Each row is a point on a landscape with many peaks, with its height.
A climber steps from a point to the highest of its 5 nearest points, and stops where none of them is higher. Distance is the straight distance between rows; heights are no part of it.
j_940 h=4.35: [138 149 110 102 120  83 128 143  38 173 123 165 123 133 115 161 117 121
 145 127  73 153 147]
j_436 h=7.21: [139 127 211 128 143 138 114 129 211 148  99 140 144 106 129 135 111 146
 100  81 171 127 115]
j_786 h=4.47: [146 123 102 136 166 175 123 129 127  93 109 119 110 132 115 141 174 128
 135 123 132 161 164]
j_468 h=5.94: [144 153 131 116 134 132 145 193 152 106 154  94 129 141  80 148 148 177
 144 120 134 133 114]
j_85 h=3.77: [ 64 175 129 171 147  95 103 142  98 142  93 112 134 147 163 113  84 119
  85  78  90 125 146]
j_769 h=5.90: [139  61 132  85 141 111 185 127 143 134 196 131 106 152 154 125 116 151
 163 180 161 144 110]
j_959 h=3.75: [161 138 106 122 154 196 103 123 147 126  79 131 135 120 110 118 184 132
 155 107 130 132 131]
j_480 h=2.84: [106 128 120 153 170 116  43 126 183 134  47 165 191 158 126 169 126 114
  92 115 153 144 173]
j_187 h=5.71: [118 163 104 124 106 133 124 134 102  60 144 133 145 144 123 152 142 123
 118 151  94 152 144]
j_689 h=2.83: [131 118 125  87  64  76 102 111 139 163 109 116 102  93 149 134  61 110
 120 135 117 100  82]
j_252 h=5.53: [120  78  97  76  85 104 141 128 116 105 140 172 129 156 114 132 132 140
 161 193  93 174 125]
j_730 h=5.38: [ 77  87 123 117 114  87 130 133 112 168 177 159 150 164  89 130 161 146
 132 158  99 143 133]
j_994 h=3.06: [143 164  82 153 128 132  68  93 118 132  82 146 142 147 109 111 165 113
 112  99 128 141 134]
j_51 h=6.78: [140 149 127 131 123 117 168 151 150 110 143 122 148 161  99 184 109 140
 147 174 110 141 113]
j_542 h=3.44: [156 132 139 140 112  84 164 122  71 123 170 110  96  62 152 100  94  86
 110 153 121 135  69]
j_90 h=2.72: [136  99 131 136 160 129 135  83 136 125  98  66 140 108 194  93 182  98
 115  80 153 159 109]
j_780 h=3.80: [ 92 143 109 192 161 159  67  94 195 147  93 160 153  70 141 115 112  95
  71  62 116  83 167]
j_503 h=5.72: [166 190 115 123 116 137 185 192 104  92 146 129  68 160 128 187 145 146
 133 105  66 170 140]
j_301 h=4.21: [162 129 112 115 110 167 142 104 116  99 139  79  90 123 168 117 144 147
 138 140 131 110  97]
j_169 h=8.11: [188 118 118 119 114 148 161 164 154 101 141 186 153 152  74 156 122 129
 128 191 159 123 103]
j_429 h=7.12: [167  90 102  73 152 116 143 135 110 143 167 139  94  61 155 108 113 116
 180 190 117 147 143]
j_835 h=2.08: [ 96 145 164 171 130 139  68 146 225 141  96 143 163 142 147 143  72 103
  43 107 192  96 154]
j_165 h=3.85: [115 108 184 134 140 153 147 131 171 100 140 157 138 205  85 134 140 175
  88 130 164 135 133]
j_455 h=2.54: [103 112 149 100 156 163  97  67 162 144 117 129 158 138 134 126 148 131
 114  99 180 143 114]
j_70 h=4.14: [111 118 139 157 139 122 193 112 122 169 170  79 119 141 125 155 111 117
 113 109 149 140 110]
j_435 h=4.06: [107 131 135 135 145  98 179 136 107  91 157  96 132 104 114 104 164 158
 148  85 119 132  65]
j_79 h=4.62: [138 164 112 191 153 145 117  78 102 137  74 103 123  69 158  83 133 121
 119  63 116 130 124]
j_52 h=4.25: [125 116  77  48 127 143 157 159  61 144 113 206  62  96 153 171 142 113
 124 184  52 141 203]
j_759 h=3.88: [128  97 125 150 152 138 144  92 118  92 129  92 115 166 154 103 175 117
 120 135 113 140 162]
j_628 h=3.92: [127 119 150 173 163 144 140 128 154  80 104  68  89 164  83 116 150 175
 115  71 145 152 147]
j_930 h=4.18: [130  81 119 122 124  62 154 119  95 136 159  75  72  73 156 107 138 165
 167 144 129 161  94]
j_848 h=4.46: [106  94 126 131 122  99 146  99  73 148 188 144 106 126 143  91 134  90
 141 205 125  86 145]
j_317 h=4.95: [151 159 146 129 137 131 113 140 112  79 120  81 118 106  74 118 151 180
 135  95 149 129  87]
j_55 h=2.15: [143 177  96 123 130 126 124 116 128 138 118 129 137 149  72 106 117  91
 136 128 135 112 114]
j_375 h=0.92: [144 129 131 166 111 112  81 208 156 137  83 125 167 147  62 136 100 123
  80 103 116  65 133]
j_342 h=4.11: [ 78  80 125 121 131  99 117 162 115 104 128 206 144 182 109 171 117 125
 119 190 118 135 155]
j_250 h=5.00: [127  97 119 101 125 118 131 133 120 158 122 167 140  98  76 145 117 135
 157 150  96 134 135]
j_762 h=4.99: [120 163 123 135 103 106 129 151 104 126 127 161 124 127  92 163 153 128
 144 116  79 137 143]
j_416 h=3.52: [133 127 125 126 120 114 139  76  71 130 114 109 125 130 181 103  78 107
 129 132 168  93  96]
j_200 h=4.36: [ 92 128 142 108 108  90 145 108 117 147 148  95 109 147 158 108 120 154
 141 104 127  95 123]
j_713 h=8.29: [106 113 178 137 139 113 123 129 155 160 140  90 133  91 158 114  76  93
 129  91 140 104  99]
j_981 h=6.86: [ 94 107 138 136 123 113 131  99 143 164 131 117 165  91 159  93  69 108
 111 113 134 125 146]
j_161 h=3.94: [147  99  98  86 130 164 112 192 151 117 146 197 137 137  93 170 131 129
 146 195  92 161 174]
j_205 h=1.50: [155 153 138 137 110 121  75 151 162 146 101 132 145 135  56 158  88 116
 138 110 147 102 149]
j_765 h=1.89: [ 87  92 183 165 193 180  79 156 181 163  62 162 137 116 111 106 135 116
 110  76 147 144 139]
j_222 h=3.46: [ 94 116 128 155 146 141 124  71 139 122 127  84 117 102 160  96 151 135
  95  72 145 152  99]
j_672 h=5.85: [ 74  59  97  94  90 104 128  87  97 166 150 163 117 141 131 128 143 104
 165 188 100 144 157]
j_832 h=4.59: [ 95 153 135 152  99  91 114 146 104 134 140 157 149 170  86 138 116 132
 104 135 117 117 167]
j_834 h=3.53: [174 115 141 128 159 190 126 136 179 116  93 116 188 172 113 157 170 161
 109 176 190 129 153]
j_972 h=5.15: [119 129 159 154 146 128 106 116 137  94 120  56 125  52 188  61  85 133
 128  87 158 137  92]
j_621 h=5.36: [191 169 118  98  86 127 146 126  84  97 138 134 118 155 162 149 148 139
 124 141  73 125 113]
j_441 h=5.16: [146 135  80 149 129 192 167 147  98  84 159 122  96 181 106 160 174 161
 146 154  98 180 149]
j_563 h=3.23: [141 118 153 108 120 139 123 143 155 166  98 115 139 101  78 130 130 174
 173 122 194 116  91]
j_68 h=5.07: [129 138 144 155 108 120 132 119  88 117 121 112 133 152 124 137 125 144
 145 112  88 145 151]
j_794 h=7.05: [159 155 125 129 164 116  96  71 124 120  44 114 119  55 127 136 144 121
 163  75 159 133 124]
j_48 h=6.62: [ 93 103 170 140 113 101 106 126 169 155 124 113 146 120 160 107  94 102
 109 112 148 116  98]
j_750 h=3.96: [108 120 156 152 111 113 148 143 126 133 140 187 162 191  99 163 139 145
 105 155 161 133 134]
j_887 h=4.27: [110 127 126  86 122 122 146 196 152 119 126 183 111 168  53 159 116 129
 167 186 116 146 146]
j_893 h=2.98: [ 85 121 141 134 161 153  69  89 183 118  81  94 139 118 154 101 139 108
 111  83 150 125 136]
j_385 h=6.94: [192 123 113 117 147 154 139 152 168  98 159 162 114 156 106 142 112 128
 141 152 134 161  92]
j_201 h=4.60: [130 133 103 132 113 115 150  99 101 119 142  79  93 155 142 111 150 116
 160 120 118 176 101]
j_581 h=7.10: [154 186 120 194 118 135  50 101 170 147  77 133 166  97 147 129 119 133
  92  94  95 112 133]
j_6 h=4.79: [150 154 132 133 176 108  98  77 103  94  81  93 114  61 179 104 131 133
 140  89 136 142 148]
j_891 h=4.57: [141 127 131 128 141 203 136 128 155  66 116 129 127 164  90 144 181 134
 123 149 126 133 126]
j_879 h=6.25: [175 144 109 117 111 176 171 168 124 123 152 142 102 116 118 134 112 134
 153 153  93 154 130]
j_936 h=2.59: [134 159 100 155 107 108 117  93  83 117 107 138 116 139 199 128 161 121
 118 116 106  92 174]
j_668 h=3.15: [ 87 124 170 176 150 152  87 142 176 137  84 147 147 119  97 119 128 105
  98 109 159  60 155]
j_167 h=5.48: [158 158  94  86 103 128 158 136  89 113 142 166 104 122 158 136 130  99
 149 178  99 143 106]
j_27 h=6.51: [174 130 112  57 118  82 119 132  49 138 140 128  75  79 143 133  80 115
 156 160 121 127 128]
j_254 h=4.23: [132 154 142 127 138 160 123 135 199 122 117  77 173 120 100 117 140 138
 118  97 174 146 106]
j_485 h=1.46: [ 94 162 106 160 107 145  88 161 151 179 130 126 130 132 120 128 124  75
 113  83 121  82  92]
j_991 h=4.96: [114 110 155  96 108 124 129 128 125 175 162 154 128 153 160 146 100 108
 133 147 128 116 107]
j_473 h=4.67: [156  98  82 162 150 141 230 144  91  77 191 124  33 155 155 126 134 132
 134 149  83 166 172]
j_715 h=4.17: [110 112 181 134 180 153 107 117 168 134  82 102 123  84 148  86 117 127
  82  71 176 128  96]
j_127 h=5.76: [164 140 110  78 100 102 149 144  81 126 138 160  99 111 162 126 131 116
 136 162 116  78 112]
j_636 h=1.83: [126 110 164 134 150 146 160 100 132 135 135  83 163 121 183  71 150 102
  85 120 197 123  90]
j_388 h=3.69: [131 142 100 170 171 161 106 139 166 139 102 133 152 173 100 133 187 169
  89  80 122 148 147]
j_177 h=1.97: [120 139  91 122 102 111 108 107 149 111 124 159 176 181 150 142 131 104
 123 115 137 120 139]
j_772 h=4.48: [113 173 117 170 174 153  67 123 155 114  72 114 165 107  89 142 158 130
 114  93 119 105 168]
j_451 h=3.26: [154 195 134 128 115 142 115 111 117 131 103 103 139  98 145 104  88 117
 127  66 154 128  81]
j_195 h=6.72: [125  97 111 105 147 115 173 125  80 146 195 139  73  58 130 144 104 122
 163 181  83 146 152]
j_892 h=5.29: [ 93 150 116 130  98  87 127  89 115 157 141 119 125 139 154 123  87  96
 106 100 118  91 137]
j_401 h=4.61: [125  94 140 110 122  97 116 188 144 156 139 165 148 144  78 184 125 131
 117 147 115 102 160]
j_37 h=4.10: [117 128 135 118 108 122 120 187 137 141 150 164 169 203  65 169 115 145
 112 163 155  81 147]
j_778 h=0.44: [110 120 168 120 177 182  83 134 175 137  45 148 131  41 125 106 123 143
 146  74 132 144 143]
j_448 h=4.37: [ 84 123 132 103  98  85 127 153  82 147 175 136 113 150 154 118 134 117
 154 159  66 129 161]
j_228 h=4.28: [113 170 132 180 149 133  97 116 169 151  85 116 138  94 138 145 106 135
 101  93 129 125 150]
j_658 h=2.82: [108 102 166 129 137 148 124  45 160 156  86  98 153 144 151 110 130 116
 110  75 185 131 100]
j_757 h=3.79: [142 143 169 132 112  91 167 146  97 125 139  63 143 121 155 122 120 167
 150 138 134 132  80]
j_206 h=3.97: [135 157 125 153  93  75 117 114  88 162 149 104 116 106 147 128  89 119
 103 109  97  84  98]
j_492 h=6.09: [182 162  95  81  72 147 118 182 115 117 166 145 112 126 113 140 102 118
 170 146  83 128 123]
j_585 h=3.63: [127 127 169  99 124 162 107 135 181 121 100 153 172 150 109 133 141 185
  94 119 181  62 124]
j_918 h=6.54: [112  78 104  71 124 154 154 132 119 150 200 169 104 130 133 150 124 144
 164 224 125 165 154]
j_914 h=4.63: [112 170 130 178 117 159 136 102 103  88 141 110 144 133 123  93 152 129
 106 108 100 128 126]
j_739 h=5.28: [103 119 140 128 121 133 143 153 158 161 153 120 165 155 101  99 150 147
 130 134 122 125 115]
j_392 h=4.88: [153 117 138 122 127 138 171  93  99 125 171  92  87 141 143 101 172 127
 146 141 175 135  93]
j_398 h=4.31: [114 162 125 112  79  81 172 131  43 127 142 149 106 124 147 129 136 103
 150 154  99 124 154]
j_190 h=3.22: [ 79  93 114 149  97 134 116 115 119 108 129 128 173 171 123 155 161 122
 122 140 125 115 155]
j_427 h=5.26: [129  28 126 123 144  87 193 118  85 115 221 119  96 132 184  92 149 139
 167 188 142 137 134]
j_298 h=2.41: [134 118 124 113 122  77 139 123  90 126 158 116 155  70 133  86  74 130
 165 184 171  84  73]
j_211 h=6.66: [209 113  83  77  94 154 170 148 153 102 187 131  64 106 153 129  97 125
 176 156  97 130 139]

For each start below, name the point where the climber stops.
j_205 | j_429
j_375 | j_429
j_342 | j_429
j_165 | j_169

Call two points neighbours if one is among the 5 nearest of the other. Go from one point of each pair to the other, from neighbour to neighbour, staying as high as possible. Name the lowest point that can't be avoided.
j_436, j_429 | j_991
j_794, j_581 | j_79
j_429, j_794 | j_6
j_436, j_713 | j_48
